Each row is a point on a landscape with many valleys, with its height.
From any point a ball rolls to the lowest of the 3 points nearest to it. It stops when none of these is lower. Distance is the straight distance between rows; heights are no part of it.
k_467 height 3.10: 109  82 101  95  83 117  82 108 122 102  98  74
k_640 height 2.12: 100 100 107 133 112  85 103 102  86 112 117 118
k_820 height 2.85: 125 111 122 103 117  95  75  85  84  82 115  66
k_233 height 0.65:  95  73 107 102  84 104  68 107 119 107 106  74
k_687 height 3.42:  90  94  82  96 117 128  80  94  65  87 115  85
k_537 height 0.45: 110  74 114 123  91  87 107  92  66  98 102 120
k_410 height 0.85:  95 116 119  69 109  90  91  83 124  97  76  73
k_427 height 2.95: 106 126 104  65 111 109  93  88 108  86  77  97
k_682 height 7.13:  80  99 110 130 106  90  71 129  97 112 106 109
k_524 height 3.73:  57 104  62 120 112 118  95 101  76 122  96 127
k_879 height 1.55: 109  99  88 128  99  82 117 117 102 108 126 119
k_466 height 4.89: 122 103  80 112  80 108 139 122 118 113 111 124
k_217 height 3.75: 104  74  92  93  86  93  89 104 112 116 105 108
k_674 height 1.33:  80 111  73 109 105  92  97 140 135  84 106 102
k_115 height 3.94: 100 107  80 105 105 158  84  97  90  89 103  89
k_624 height 1.50:  99 123 100 136 111 101 124  77 102  97  73 109
k_162 height 2.74: 132 108 127  96  89 106  87  93  88  71 111  94
k_338 height 3.59: 123 131 104  92 113  97  86  99  90  64 108 109
k_618 height 3.31:  59 108  69 118 116 106  96  94  90 127  88 119
k_970 height 3.41: 112  84  85  83  81 101 138 106  98 117 105 118
k_868 height 5.12: 106  82 107 110  80  92  83 112 118 110 112 108
k_433 height 3.05: 112  67  98 100  75  80 106 105  87 110 104 115
k_309 height 2.73: 107  92  91  72  81 117 108 102 119 117  84 105
k_329 height 1.84: 121  93  85 130  99  84 124 118 106 107 130 122
k_52 height 2.72:  77 113  76 127 125  98 104  90  91 113  92 123
k_367 height 2.20: 106 130 128  89 113 107  97  88 103  87  86  82
k_805 height 0.56: 105  99 128 135  89 116 119  83  75  87  84 120
k_147 height 2.70:  94 118 115  94 138  90  78  97  81  93 116  63
k_51 height 4.61:  94  97 122 134 104  95  88 101  86 118  92 107
k_119 height 1.54:  98 116 141  78 101  85 108  93 124  93  75  89
k_365 height 3.16:  97 119 100  87 130 103  82  92  83  76 111  80
k_306 height 2.08:  95 103  65 122 106  74 115 129 117 104 118 121
k_559 height 2.37: 104 124 104  75 106 105 101  95 104  94  86 107
k_892 height 2.03: 117  85  99 120  83  84 106 118  96 110 118 104
k_891 height 3.44:  82 125 107 135 126  96 104  99  84 118  90 119
k_642 height 4.69:  95  73 116  77  84  87  74 101 114 111  99  94
k_919 height 3.01: 110  80  87  71  80  93 120 100 108 111  85 112
k_275 height 3.67: 136  81 109  77  94  90 101  89  83  97 131  65
k_809 height 4.35: 101  93  99  96  82 136  98 100 120 105 105  85
k_154 height 3.07:  74 101  89  70 120 142  91  83  99  99  88  70
k_265 height 1.17:  79  77 110  81  83  62  90  99  98 103  98  96
k_713 height 0.66: 101 119  95  63  94 103 118 109 103  90  79 124
k_514 height 3.43:  91 100 100  65  96  92 112  95 116  98  78  98
k_438 height 2.71: 120 130 136  92 110 104 102  93  92  90  88 107
k_21 height 1.29: 111  94  86  86  85 116 122 108 109 124  90 113
k_890 height 4.98: 106  79  95 103  81 100  86 115 122 109 108  95
k_666 height 2.57: 136 109 141  93  97 116  80  88  74  82 101  85
k_397 height 2.56:  89 111  92  73 120 124  91  77 110  91  83  67
k_394 height 3.80:  81  98 101  79 123  78  97 130  90  82 133  56
k_239 height 2.38:  71  91  62 132 103 120 109  77 101 125  91 113
k_613 height 0.74: 100  72 104  95  79  77  89 100  90 109  97 108
k_167 height 5.34: 121 102  84 108  79 120 119 125 129 108 109 103
k_348 height 2.50:  73 110  67 121 119  81  96 115  92 103 110 135
k_426 height 3.09:  85 109  92  97 134 103  80  97  72  94 117  70
k_825 height 4.99: 107 107  92 115 100 121 101 120 141  94 109  86
k_91 height 3.51: 118  93 113  97 116  84  95 107  87  99 141  63
k_74 height 3.63:  91  99  92 117  94  95  85 128 124 103 116 102
k_696 height 3.22: 103 118  85  72 104 125  91  84  89  95  88 104
k_5 height 3.36:  88  77 116  86  89  68 101  87  72  93  99 104
k_542 height 1.71:  90 125 124  84 117 107  86  79 101  94  90  61
k_350 height 3.60: 107 109  85  78  90 134  99 104 101 102  85 107
k_853 height 1.82:  80 108  70 118 106 109 117  66 108 107  76 109
k_838 height 3.65: 105  73 106 105  84  91 103  99  83 117 106 111
k_472 height 4.15:  61 114  85 123 126  94 102 101  93 116  85 110
k_835 height 1.05: 105 114 104 148 104 107 115  91  77  89  94 124
k_883 height 2.17: 103 111 110  67  92  91 127  98 107 104  82 118
k_361 height 3.14: 143 100 108 102 109  97  89 101  86  80 131  80
k_273 height 2.34:  86  77 102  88  91 103  65  82 127  95  96  67
k_65 height 3.06:  86  76 104  80  81  73 114  99 102 107  93 111
k_123 height 2.51:  93  94 136  86  94  64 124 103 118  92  94  98
k_878 height 1.99: 108  73 100 119  85  91 118  92  75  94 108 118
k_412 height 4.27: 103  91 101  71  91 108  95  84 116 103  84  79
k_526 height 0.38: 120  84 101 122  89  80 124 103  92 103 120 125
k_450 height 1.38: 105 130 105 139 106 107 129  81 107  78  71 137
k_94 height 2.19:  71  93  50  99 100  96  98 134 120  81 116 115
k_34 height 2.47: 125 112 153  88  86 116  99  94 106  92  80  77

For each start below, name the point where the ball stops.
k_338 -> k_410
k_687 -> k_147
k_825 -> k_674

Call two points neighbours if one is among the 3 nearest of the other. Go from one point of each pair to the other, from neighbour to neighbour, staying as low as possible. Name the highest point that can't be avoided.
k_21 / k_713 -> k_65
k_674 / k_526 -> k_306
k_233 / k_674 -> k_412
k_410 / k_147 -> k_820
